A landscape with many valleys, sampled at points; each row gives a point and its height.
A ball rolls from a point to the lowest of its 4 nearest points, and stops where none of them is lower. Distance is the straight distance between rows; heights are no part of it.
(554) height 41.0: 4, -20, 9, 21, 0, 25, -10, 16, 9, -24, 16, 8, 14, 33, 14, -7, -18, 4, 8, 12, 6, 0, -23, 37, 10, -1, 0, -10
(120) height 25.7: 8, -8, 2, -1, -7, 5, -4, 1, 7, -19, 4, -4, 4, 16, 12, -26, -8, 6, 14, 9, -10, -17, -10, 11, 2, -6, -1, -18
(1042) height 17.2: -1, 2, -22, -4, 2, -5, -12, -17, 1, 20, 5, 8, 10, 2, -15, 23, 6, -13, -16, 0, 18, -14, 21, -13, 6, 4, 8, 24
(736) height 49.6: -16, 21, 22, 4, -5, -20, 7, -29, -18, 13, 0, -11, 2, -12, 0, 13, 8, -15, -1, 10, -3, 0, 11, 3, -5, 10, 21, 7
(861) height 52.3: -13, -16, 36, 2, -4, 27, 28, 7, 5, 4, 0, -18, -8, -19, 30, -2, -9, -7, 17, -1, -23, 30, -23, -8, -16, 12, 6, 0
(334) height 28.7: 6, 1, -19, -19, 8, -11, -6, 10, 0, 13, 4, 8, -7, 6, -28, 15, 7, 4, -15, -11, 11, 5, 16, -13, 8, -6, -5, -1
(48) height 35.0: 23, -4, -28, 12, -4, -8, -6, 16, -5, -22, -18, 21, -9, 7, -22, -17, 20, 24, 4, -16, 4, -8, -4, 7, 17, -12, -9, -5
(974) height 36.1: 10, 9, -24, -18, -1, -11, -6, 6, 0, 3, -8, 11, -12, 5, -29, 4, 15, 6, -13, -16, 16, 6, 11, -10, 13, -4, -11, -2
(720) height 13.7: 11, -13, -9, 18, -4, 10, -7, 18, -2, -25, -17, 16, 7, 10, -3, -15, 1, 29, 6, -3, -10, -10, 4, 21, 1, -21, 4, -16
(1133) height 52.2: -13, -15, 38, 8, 3, 17, 21, 4, 18, -3, -5, -15, 1, -8, 38, -5, -8, -12, 18, -2, -18, 25, -25, -6, -13, 10, -2, 10
(131) height 20.0: 5, -13, -4, 13, -8, 16, -17, 14, 2, -20, -14, 9, 6, 23, 7, -14, -10, 18, 13, 8, -14, -13, -7, 25, 8, -15, 11, -20
(357) height 16.7: -14, 16, -20, 8, 10, -16, -10, -18, -1, 18, -5, 8, 12, -7, -8, 13, 12, -10, -14, 1, 15, -8, 29, -12, -9, 10, 0, 38
(1413) height 56.2: 4, 8, -35, -8, -9, -14, -9, -11, 21, 12, -13, 20, -1, 16, -32, 27, 12, 2, 1, -20, 6, -1, 6, -5, 23, -17, -13, -12
(337) height 53.9: -16, -9, 42, 4, 0, 19, 27, -4, -11, 4, -5, -15, 0, -22, 16, 9, -14, -9, 20, 1, -3, 33, -26, -11, -26, 7, 20, -5
(912) height 49.2: -1, -26, 22, 8, -6, 20, 10, 12, 8, -10, 13, -14, 0, -3, 28, -28, -13, -2, 9, 0, -8, 6, -13, 6, -12, 11, -10, 16
(996) height 35.8: -1, -1, -8, -17, 4, -8, -13, 10, -7, 6, 2, 1, -8, -4, -19, 9, -2, 10, -17, 1, 4, 1, 14, -14, 3, -5, 4, -3
(1425) height 48.7: -10, -13, 31, 3, -4, 17, 22, -2, -19, 7, -3, -9, -2, -27, 17, -1, -18, -3, 3, 4, 7, 23, -15, -13, -21, 16, 15, 1
(1259) height 42.6: -1, -24, 7, 14, 4, 28, 1, 9, 6, -19, 15, 2, 8, 20, 27, -29, -8, 6, 5, 3, 4, -4, -21, 21, -1, 1, -2, 6
(1368) height 22.6: 21, 1, -24, 2, -7, -3, -6, 13, -1, -14, -21, 8, -12, -4, -22, -15, 10, 24, 2, -20, -3, -4, 7, 2, 11, -4, -10, -7
(897) height 51.1: 3, 4, 16, -3, -10, 6, 15, 8, -10, 6, 16, -14, -5, -12, 10, -17, -6, -7, -1, 6, 4, 8, -15, -10, -6, 15, -6, -7
(1197) height 49.9: 12, -13, 16, -2, -6, 15, 20, 4, -5, -5, 15, -15, -5, -10, 26, -21, -12, -1, 5, 3, 0, 4, -20, -4, -10, 8, -11, 1
(320) height 70.1: 1, 4, 2, -26, 2, -12, -12, 17, -4, 6, -2, -5, -6, -5, -5, 9, 1, 10, -8, -3, -12, 1, 16, -17, -7, -11, 3, -9
(1048) height 43.9: -5, 7, 33, 8, -4, 1, 22, -15, -28, 6, -1, -11, -7, -17, 3, 10, -9, -9, -3, 9, 16, 15, -11, -4, -19, 17, 22, -2
(421) height 52.9: -7, -12, 36, 0, -6, 18, 28, 4, -1, 5, 6, -12, -6, -20, 19, 2, -15, -8, 16, -2, -5, 33, -18, -15, -23, 13, 6, -1
(403) height 16.6: -5, 3, -13, -1, 10, -20, -11, -7, -4, 11, -3, 3, 3, -8, -16, 24, 1, -7, -22, 3, 8, -4, 30, -12, -5, 9, 11, 19
(707) height 51.2: -12, -28, 37, 11, 8, 21, 15, 2, 15, -12, 4, -16, 0, -4, 44, -15, -10, -12, 12, -3, -23, 23, -16, -1, -18, 3, -5, 15
(171) height 41.2: -3, 16, -30, -17, 2, -11, -11, -11, 8, 11, 4, 15, 2, 14, -29, 25, 4, -12, -10, -12, 11, -5, 10, -9, 12, -11, -1, 1
(1373) height 45.2: 2, 3, 18, -10, -6, 2, 11, -1, -11, 7, 17, -16, -10, -10, 3, -7, -6, -3, -3, 9, 1, 8, -5, -6, -2, 4, 4, -20
(1364) height 42.7: 3, -33, 22, 19, 7, 27, 5, 11, 8, -21, 11, 0, 6, 12, 29, -20, -10, 0, 4, -3, -1, 1, -15, 12, -7, 11, -10, 11
(201) height 45.4: -1, 4, 28, -2, -12, 9, 20, -2, -21, 10, 7, -12, -7, -13, 10, -3, -7, -6, 2, 10, 17, 14, -11, -14, -15, 15, 12, -9
(60) height 56.9: 3, 11, 9, -16, -5, 6, 5, -1, -8, 1, 10, -14, -8, -11, 0, -9, -5, 4, 1, 12, -5, -6, -3, -7, -1, -4, -4, -27
(1005) height 8.9: 17, 9, -30, 13, -9, -16, 3, 4, 8, -16, -19, 23, -7, 14, -27, -10, 22, 19, 1, -12, 5, -8, -6, 1, 23, -13, -20, -17
(122) height 44.0: 12, -11, 6, 4, -4, 15, 8, 1, 6, -17, 11, -8, 0, 12, 23, -29, -9, -1, 11, 14, -4, -10, -16, 13, 2, 0, -12, -1
(422) height 22.1: -1, 12, -24, 0, -1, -15, -14, -18, 7, 17, 8, 11, 0, 9, -27, 26, 0, -10, -18, -4, 19, -11, 13, -2, 8, -1, 0, 13
(678) height 37.1: -10, 17, 22, -4, -3, -9, 5, -9, -22, 14, 10, -10, -3, -9, -4, 10, -3, -13, -8, 17, 4, -2, -3, -6, -2, 5, 11, -17
(295) height 22.2: 9, -2, -14, -12, 10, -8, -10, 10, -2, 12, 2, -1, -5, -4, -24, 19, 1, 1, -19, -9, 7, 0, 19, -14, 2, -4, 6, 8
(471) height 42.9: -4, -34, 29, 14, 16, 27, -3, 7, 14, -16, 10, -3, 6, 25, 40, -20, -16, 1, 2, 0, -5, 6, -20, 16, -10, 5, -12, 17
(1332) height 16.3: -12, 6, -4, 3, 15, -16, -9, -15, -3, 19, -1, 4, 10, -7, -12, 29, 4, -7, -18, -6, 2, -9, 27, -10, -10, 7, 13, 26
(835) height 52.0: 9, -5, -2, -21, -3, -7, -5, 15, -3, 2, 0, -5, -7, -13, -3, -4, 5, 4, 0, 3, -16, -2, 10, -7, 2, -10, -2, -18
(176) height 15.6: 8, -9, -1, 8, -4, 18, -7, 1, 12, -23, 3, 7, 6, 19, 14, -20, -3, 4, 15, 14, -11, -12, -10, 27, 7, -12, 2, -19
(1122) height 18.2: -12, 23, -38, 8, 4, -13, -3, -32, 8, 23, 3, 4, 15, -2, -9, 13, 10, -18, -4, 7, 12, -20, 15, -11, 0, 3, -9, 36
(1179) height 49.8: -4, -25, 28, 4, -3, 22, 19, 14, 10, 0, 7, -10, 0, -9, 35, -19, -9, -2, 11, -2, -13, 15, -19, -2, -15, 16, -7, 9
(78) height 50.0: -8, -26, 27, 10, 4, 25, 19, 8, 12, -9, -3, -14, -3, 0, 41, -24, -13, -3, 14, 0, -18, 19, -18, -1, -16, 11, -8, 13
(853) height 42.4: -12, 13, 27, 2, -5, -17, 9, -21, -25, 10, 4, -14, 0, -12, -8, 7, -1, -6, -10, 13, 6, 6, -1, -1, -10, 14, 13, -4
(605) height 35.3: -8, 1, 14, -9, 1, -16, -9, -4, -9, 11, 1, -4, -1, -9, -10, 18, 5, -2, -15, 6, -1, 4, 16, -10, -6, -6, 14, -9
(646) height 42.8: 1, -39, 26, 18, 17, 22, 0, 16, 11, -21, 9, 0, 12, 29, 30, -10, -15, 1, 0, 0, 1, 2, -19, 22, -4, 10, -12, 10
(1280) height 44.9: -6, 4, 33, 6, -5, 7, 23, -5, -27, 5, 1, -12, -5, -24, 4, 2, -15, -9, 3, 7, 9, 19, -13, -13, -20, 18, 16, -5
(962) height 26.0: -21, 22, -11, 7, 10, -24, 0, -15, 5, 23, -6, -1, 14, -31, 11, 15, 18, -12, -1, -2, -6, 2, 31, -6, -10, 21, 13, 31
(1263) height 17.9: -12, 15, -31, 3, 2, -8, -7, -35, 6, 17, 4, 10, 12, 1, -17, 18, 2, -17, -3, -3, 15, -19, 15, -9, 3, -1, 3, 30
(315) height 42.2: 6, -27, 13, 14, 2, 24, 0, 3, -2, -19, 14, -5, 6, 19, 26, -27, -10, 1, 7, 6, -2, -9, -18, 22, -2, 9, -8, 4
(1352) height 17.4: -10, 16, -27, 4, 6, -11, -8, -30, 6, 19, -3, 7, 17, -4, -8, 16, 5, -10, -10, 4, 8, -19, 20, -15, 3, 2, 4, 34
(70) height 29.7: -23, 26, -1, 11, 7, -30, 0, -22, -2, 15, -8, -4, 11, -22, 7, 18, 21, -11, 4, 8, -13, 3, 25, -4, -15, 16, 14, 23
(456) height 17.6: 9, -4, -10, -17, -1, 0, -8, 22, 1, -14, -11, 2, -16, -7, -2, -15, 7, 17, 8, -1, -19, -11, 11, 1, 2, -11, -6, -15
(1299) height 47.5: 5, -12, 12, 1, -6, 15, 7, 5, 1, -7, 17, -13, -4, -7, 23, -25, -7, -6, 14, 2, 0, 5, -19, 3, -9, 13, -10, 3
(56) height 45.3: 8, -13, 7, 2, -6, 18, 9, 7, -1, -14, 16, -12, -4, 7, 24, -27, -12, 1, 12, 13, -3, -2, -18, 9, -4, 10, -12, 0
(464) height 19.1: 13, 2, -16, -9, 5, -2, -7, 17, -2, -9, -10, -2, -10, -5, -14, -5, 11, 19, -4, -11, -1, -3, 11, -1, 2, -9, -4, -1
(985) height 38.0: 13, 11, -28, -16, -7, -14, -9, -1, 9, 7, -4, 14, -7, 6, -28, 10, 13, 2, -4, -18, 12, 2, 4, -6, 18, -2, -17, 0
(35) height 45.1: 7, 14, -40, -4, -12, -18, -8, -1, 15, -3, -16, 20, -7, 14, -28, 14, 20, 10, 4, -24, 1, 1, -3, -6, 24, -17, -20, -16
(1175) height 29.4: 19, 15, -27, 6, -8, -6, 1, 13, 9, -19, -18, 18, -12, 7, -28, -5, 16, 19, -2, -18, 2, -3, -2, -1, 25, -3, -12, -4
(1407) height 40.0: -7, 10, 31, 0, -10, -12, 9, -15, -22, 11, 10, -10, -7, -16, -5, 4, -7, -10, -9, 13, 14, 8, -7, -6, -10, 9, 21, -7
(1009) height 43.2: 8, -17, 11, 6, -3, 20, 7, 2, 4, -12, 14, -12, 7, 6, 25, -28, -11, 4, 7, 10, 3, -6, -13, 12, 0, 6, -15, 2
(296) height 34.8: -16, 33, -34, 10, 12, -15, 4, -20, 12, 29, 5, -2, 21, -31, 6, 12, 19, -14, 13, 4, 22, -7, 18, -4, -8, 16, -13, 34
(812) height 46.3: 13, -2, 8, 0, -5, 7, 3, 2, -2, -12, 11, -19, -6, 2, 19, -30, -7, -2, 9, 2, -1, -8, -15, 11, -1, -3, -9, -7
(938) height 17.1: 19, -3, -19, -6, 3, -7, -3, 19, -2, -9, -15, 2, -8, -11, -15, -11, 5, 20, 2, -8, -6, -4, 6, 7, 7, -8, -3, -9
(731) height 30.1: 10, -8, -7, -15, -1, -10, -9, 14, -5, -8, -8, 1, -13, -10, -12, -4, -2, 14, -2, -9, -10, -2, 15, -4, -2, -15, -11, -8
(1087) height 43.0: -7, -33, 17, 20, 10, 26, -11, 19, 14, -18, 8, 4, 11, 31, 21, -6, -15, 5, -5, 4, 10, 4, -23, 31, 5, 5, -3, 11
(417) height 32.8: -13, 17, 21, -4, 2, -15, -5, -8, -13, 9, 4, -11, -6, -5, 2, 14, 0, -7, -13, 18, 3, -3, 9, -9, -8, 1, 18, -16
(493) height 56.5: -17, -10, 37, 3, -5, 26, 29, 1, 11, -1, 1, -12, 4, -12, 37, 8, -13, -21, 27, -3, -15, 35, -31, -14, -12, 12, 8, 3
(186) height 42.3: -1, 10, 30, 3, -3, 1, 15, -12, -28, 12, 10, -13, -2, -15, 4, 4, -8, -12, -7, 9, 11, 10, -12, -6, -21, 17, 16, -4
(1070) height 18.0: 11, -7, -3, 7, 0, 7, -8, 13, 4, -27, -9, 6, 7, 16, 11, -16, 2, 16, 13, 5, -15, -17, -2, 20, 5, -16, -2, -21
(944) height 13.0: 18, -8, -17, -6, -2, -2, -2, 16, 1, -18, -19, 11, -9, -1, -6, -15, 8, 18, 3, -8, -11, -5, 9, 5, -3, -18, -4, -10
(610) height 17.7: -4, 4, -10, -5, 10, -13, -11, 3, -6, 15, -1, 1, -3, -4, -18, 18, 3, -1, -23, 1, 8, 3, 25, -17, -1, -1, 4, 7
(942) height 40.9: -14, 22, 30, -1, -4, -19, 3, -23, -18, 14, 9, -12, 0, -10, 4, 11, 2, -8, -7, 17, 6, 2, 0, -3, -8, 6, 18, -5
(761) height 34.9: -14, 29, 19, 8, 5, -25, -3, -31, -13, 16, -4, -8, 8, -8, 1, 19, 8, -7, -3, 13, -6, 0, 15, -1, -6, 7, 18, 7
(1124) height 44.5: -23, 22, 9, 3, 7, -32, -5, -28, -6, 13, -9, -14, 6, -15, 6, 24, 19, -9, -1, 7, -15, 5, 23, -1, -13, 12, 25, 11
(1178) height 62.7: -3, 14, -36, -11, -13, -15, -14, -11, 18, 17, -9, 19, 1, 20, -32, 35, 2, -4, -1, -18, 11, -1, 3, -6, 16, -22, -11, -7
(1054) height 14.0: -9, 30, -27, 14, 8, -12, 2, -23, 8, 24, 5, 3, 22, -17, 5, 18, 18, -13, -2, 0, 10, -13, 17, -8, -2, 16, -3, 38
(402) height 19.8: 10, -15, -2, 6, 1, 12, -7, 8, -1, -23, 1, 2, 3, 12, 8, -19, 0, 12, 19, 11, -15, -15, -8, 11, 0, -13, -1, -17
(354) height 39.1: 18, 12, -34, 0, -10, -12, -8, -2, 8, -11, -12, 18, -3, 13, -27, 0, 20, 9, -5, -24, 9, -5, -1, -2, 27, -11, -17, -7
(1034) height 72.7: 0, 7, 11, -21, -1, -3, -5, 7, -5, 3, 2, -8, -8, -10, 2, 0, -5, -3, 3, 13, -6, -2, 0, 1, -2, -8, -4, -23
(1174) height 39.6: 14, -16, 3, 8, -4, 17, 2, 6, 3, -11, 14, -6, -1, 19, 19, -31, -10, 2, 9, 9, -3, -13, -16, 20, 3, 5, -7, -4
(739) height 36.9: 22, 13, -27, -6, 0, -11, -5, 9, 3, -12, -14, 16, -8, 5, -27, -8, 15, 12, -2, -12, 3, -2, -2, 0, 16, -7, -22, -10
(1004) height 38.3: 15, -1, -19, -19, 0, -4, -6, 10, 4, -3, -3, 11, -13, -2, -27, 1, 10, 7, -10, -13, 9, -2, 11, -3, 11, -7, -12, -1
(130) height 49.3: -2, 13, -41, 4, -17, -16, -10, -2, 25, 2, -20, 32, -5, 14, -30, 24, 15, 7, 13, -30, -9, 3, 3, -4, 25, -19, -22, -14
(202) height 46.6: -5, -22, 21, 24, 20, 33, -13, 33, 11, -19, 16, 15, 9, 35, 12, 0, -21, 6, -5, 1, 6, 22, -35, 33, 11, 9, -5, 9
(1243) height 16.9: -6, 7, -17, 4, 8, -12, -7, -23, -3, 21, 1, 2, 10, 4, -12, 19, 10, -10, -16, 1, 9, -15, 29, -9, -2, 6, 0, 32
(394) height 62.8: -7, 7, -31, -11, -1, -15, -11, -18, 15, 21, -2, 18, 5, 20, -27, 27, 1, -11, -8, -9, 12, -8, 4, -6, 20, -17, 2, 3
(1353) height 16.8: 8, -9, -11, -3, -2, 2, -6, 15, 3, -21, -15, 3, -3, 10, 8, -16, 1, 22, 9, 1, -19, -15, 0, 17, -1, -15, 1, -17
(1092) height 23.3: -14, 15, -37, -1, 2, -14, -6, -34, 10, 20, 2, 11, 18, 14, -20, 26, 3, -16, -6, -8, 12, -23, 12, -12, 5, -5, 1, 23
(1355) height 52.1: 1, -11, 18, -3, -2, 12, 16, 12, -7, 2, 15, -16, -11, -16, 17, -23, -14, 1, 7, 11, 5, 12, -17, -8, -8, 9, -8, -4
(147) height 31.5: 9, -3, -8, -24, -2, -8, -7, 18, 4, -6, -4, -2, -12, -10, -3, -7, 5, 9, -1, -4, -10, -1, 6, -4, 3, -19, -5, -15
(1098) height 32.7: 8, 6, -24, -16, 0, -11, -9, 0, 1, 16, -2, 10, -7, 7, -23, 12, 8, -1, -17, -10, 15, 2, 12, -14, 8, 1, -4, 2
(713) height 28.2: 1, 7, -22, -8, 0, -14, -15, -3, 2, 18, 6, 11, 0, 9, -25, 23, 4, -6, -17, -10, 15, -8, 14, -16, 6, -5, -4, 10
(628) height 34.1: 6, 0, 4, -15, -3, 7, 5, 11, -1, -11, 3, -17, -4, -2, 13, -21, -3, 4, 10, 1, -11, -7, -9, 3, 3, -10, -11, -19
(165) height 16.4: 8, -18, -11, 18, 2, 16, -6, 19, 3, -24, -18, 22, 5, 15, 6, -12, -3, 19, 10, 4, -11, -14, 1, 20, 6, -24, 7, -22
(428) height 49.4: 2, -8, 29, 5, -6, 16, 27, 6, -14, 6, 7, -15, -2, -20, 13, -8, -12, -10, 8, 8, 10, 15, -18, -9, -6, 16, 3, -5
(1044) height 31.0: -4, 10, -28, -8, -4, -10, -13, -24, 5, 13, 4, 9, 12, 10, -22, 21, 6, -13, -9, -7, 20, -16, 13, -9, 9, -12, 2, 13
(237) height 17.3: -2, -3, -14, -10, 12, -13, -12, -1, -5, 20, 4, 15, -2, -9, -24, 28, 6, -6, -21, -3, 10, -2, 23, -15, -4, -2, 3, 15
(988) height 30.8: 16, 6, -23, 3, -13, -4, -2, 13, 4, -20, -20, 20, -7, 6, -24, -13, 13, 16, -4, -14, 6, -4, 6, 4, 19, -3, -12, 0
(971) height 40.3: -3, 6, 23, -5, -8, 1, 13, -5, -15, 6, 6, -10, -3, -10, -2, -2, -7, -11, -6, 13, 7, 4, -6, -8, -4, 13, 5, -15
(1057) height 50.5: -9, -12, 29, 8, -2, 22, 23, 12, 2, -2, 4, -14, -4, -13, 35, -12, -13, -5, 15, -6, -15, 25, -20, -5, -17, 13, -12, 4
(351) height 16.5: -12, 12, -12, 5, 14, -15, -11, -18, -4, 20, 0, -1, 9, -12, -10, 20, 12, -8, -21, 1, 0, -10, 25, -8, -8, 13, 9, 34
(123) height 19.5: 20, -7, -24, 21, -5, -1, -6, 15, -2, -25, -25, 15, -3, 5, -20, -19, 12, 22, 2, -14, -5, -9, 7, 10, 13, -12, -6, -6
(64) height 43.3: -1, -20, 16, 24, 15, 27, -10, 23, 10, -24, 16, 7, 9, 30, 18, -5, -25, 4, -5, 2, 9, 6, -30, 36, 5, 5, 2, 0
(250) height 9.0: 16, -8, -14, 9, -4, 2, -7, 18, -6, -22, -19, 10, 0, 4, -12, -20, 6, 23, 5, -11, -11, -8, 10, 12, 4, -13, -3, -11
(1097) height 17.0: -14, 7, 3, -6, 6, -17, -10, -13, -4, 15, -3, 2, 1, -9, -5, 19, 6, -6, -11, 5, -6, -3, 26, -7, -16, 1, 14, 12
(234) height 38.5: 13, 6, -25, -14, -2, -12, 0, 12, 1, 2, -8, 14, -15, 0, -35, -6, 10, 13, -4, -16, 12, 1, 5, 2, 19, -1, -14, -1
(606) height 41.4: 10, 12, -29, -5, -11, -11, -5, 1, 10, -2, -12, 18, -11, 7, -27, 3, 16, 4, -2, -22, 4, 0, 2, -1, 23, -6, -16, -10
(632) height 26.1: -13, 12, 17, -5, -2, -17, -8, -11, -6, 18, 3, -10, -3, -11, -1, 17, 0, -3, -10, 10, -11, -3, 22, -11, -2, -4, 18, -4
(1410) height 31.3: 9, 4, 1, -19, -3, -2, -4, 14, -4, -7, -4, -10, -11, -8, -3, -13, 1, 9, 0, 7, -21, -7, 8, 1, 1, -13, -5, -14
(1013) height 45.0: -2, 1, 1, -19, 8, -10, -7, 0, -10, 13, -1, -1, -4, -8, -15, 20, 2, 7, -16, 2, -5, 1, 21, -12, -3, -4, 10, -9
(754) height 19.6: -19, 16, -2, 12, 9, -21, -2, -20, -4, 19, -4, -2, 9, -15, 5, 22, 13, -9, -8, 7, -11, 0, 37, -6, -10, 13, 14, 23
(556) height 26.2: -9, 14, 22, 0, 4, -19, 2, -17, -14, 18, 0, -11, -6, -12, -5, 14, 1, -13, -12, 14, -6, -1, 14, -14, -9, 5, 23, -2
(735) height 24.4: 14, 1, -2, -10, -4, 10, -2, 7, -1, -11, 2, -8, -5, 2, 11, -23, -3, 9, 13, 3, -14, -15, -3, 6, 7, -13, -7, -19
(1397) height 20.6: -21, 18, 15, 4, 7, -17, -3, -18, -11, 21, -6, -6, -2, -12, 0, 18, 7, -4, -12, 10, -6, -1, 18, -8, -9, 3, 21, -1
(786) height 41.3: 0, -17, 5, 22, 9, 27, -12, 13, 13, -30, 14, 14, 14, 34, 12, -11, -16, 1, 0, 9, 8, 8, -30, 33, 17, -1, 2, -10
(74) height 57.9: 4, 13, -37, -10, -4, -13, -13, -8, 15, 11, -8, 15, -1, 16, -33, 19, 7, -4, -1, -21, 15, 0, 3, -10, 28, -12, -10, -5
(1334) height 55.0: -2, 14, -32, -13, 0, -16, -12, -9, 14, 17, -1, 18, 4, 24, -36, 24, 3, -6, -12, -14, 12, -4, 4, -3, 23, -12, -2, 1
(1294) height 55.4: -5, 14, 12, -13, -3, -7, 0, 1, -5, 8, 8, -9, -7, -8, -2, 8, 8, -4, -6, 10, -8, -3, 14, -12, -9, -8, 12, -17
(989) height 40.2: 9, 1, -3, -21, 8, -4, -7, 12, 2, -6, -4, 4, -9, -6, -11, 4, -1, 11, -9, -5, -9, -2, 18, -3, 6, -11, -3, -5
(210) height 17.5: -20, 10, 1, 5, 5, -20, -8, -17, -8, 13, -9, -1, 6, -11, -3, 21, 11, -10, -12, 10, -12, -7, 27, -4, -9, 6, 8, 19
(949) height 49.1: 2, 2, 21, -3, -6, 13, 23, 9, -13, 1, 11, -13, -8, -15, 14, -8, -13, -8, 6, 9, 11, 17, -15, -8, -13, 12, -3, -10
(1215) height 25.6: 4, -13, 5, 8, -2, 21, -10, 4, 1, -21, 7, -2, 12, 22, 14, -17, -5, 1, 14, 15, 1, -9, -18, 22, 4, 0, -3, -10
(272) height 43.1: -3, -23, 14, 16, 16, 24, -5, 13, 8, -23, 10, 1, 12, 31, 19, -7, -19, 3, 2, 0, 8, -3, -26, 28, 2, 4, 2, 5
(782) height 61.1: -17, 0, 50, -3, 2, 21, 30, -12, 1, 3, -5, -21, -2, -9, 25, 6, -16, -20, 28, 1, -16, 34, -35, -4, -11, 2, 23, -8
(1293) height 33.3: 6, -12, 8, 1, 3, 10, 2, 4, -1, -18, 4, -4, 9, 20, 15, -26, -8, 1, 11, 11, -6, -12, -15, 25, 4, -7, -4, -7
(798) height 34.7: 0, -10, -2, 15, -3, 21, -12, 11, 10, -23, 8, 8, 13, 28, 14, -16, -13, 11, 10, 14, 3, -10, -22, 26, 15, -8, 10, -17
(1079) height 54.1: 14, 0, 10, -5, -8, 6, 12, 4, -3, -2, 11, -13, -10, -6, 17, -24, -5, -9, 8, 0, 3, 0, -17, -4, -4, 4, -6, -14
(1225) height 49.7: 0, -16, 25, -1, -1, 16, 21, 12, -4, -2, 13, -18, -3, -13, 25, -18, -7, -5, 15, 1, -2, 17, -16, -6, -8, 13, -11, 7
(931) height 18.1: 12, -7, -4, -11, -4, 6, -5, 13, 5, -13, -11, 0, -2, 1, 6, -17, -3, 20, 13, 3, -19, -20, -2, 14, -4, -14, -2, -13
(1142) height 21.2: -17, 23, -23, 16, 8, -17, 1, -22, 3, 25, -1, 0, 24, -23, 7, 16, 17, -12, -1, -1, 5, -5, 22, -2, -8, 18, -1, 39
(1406) height 51.4: 4, 12, -38, -14, -8, -15, -11, -8, 20, 6, -17, 20, -1, 18, -27, 16, 15, 3, 5, -16, 5, 3, 2, -4, 26, -18, -15, -5
(322) height 51.5: -9, -14, 38, 2, -1, 16, 29, 0, -15, 6, -2, -11, -2, -25, 15, 9, -20, -6, 10, 2, 3, 27, -23, -12, -26, 15, 22, -5

Two balls start at each pair of points below. Name the first point that both come to, or write never.
(421) / (971) -> (678)
(337) / (1373) -> (678)
(1048) / (1294) -> (632)

For each start below, name the point where the ball stops.
(1355) -> (1332)
(1178) -> (1332)
(988) -> (250)
(1098) -> (1332)
(74) -> (1005)
(130) -> (1005)
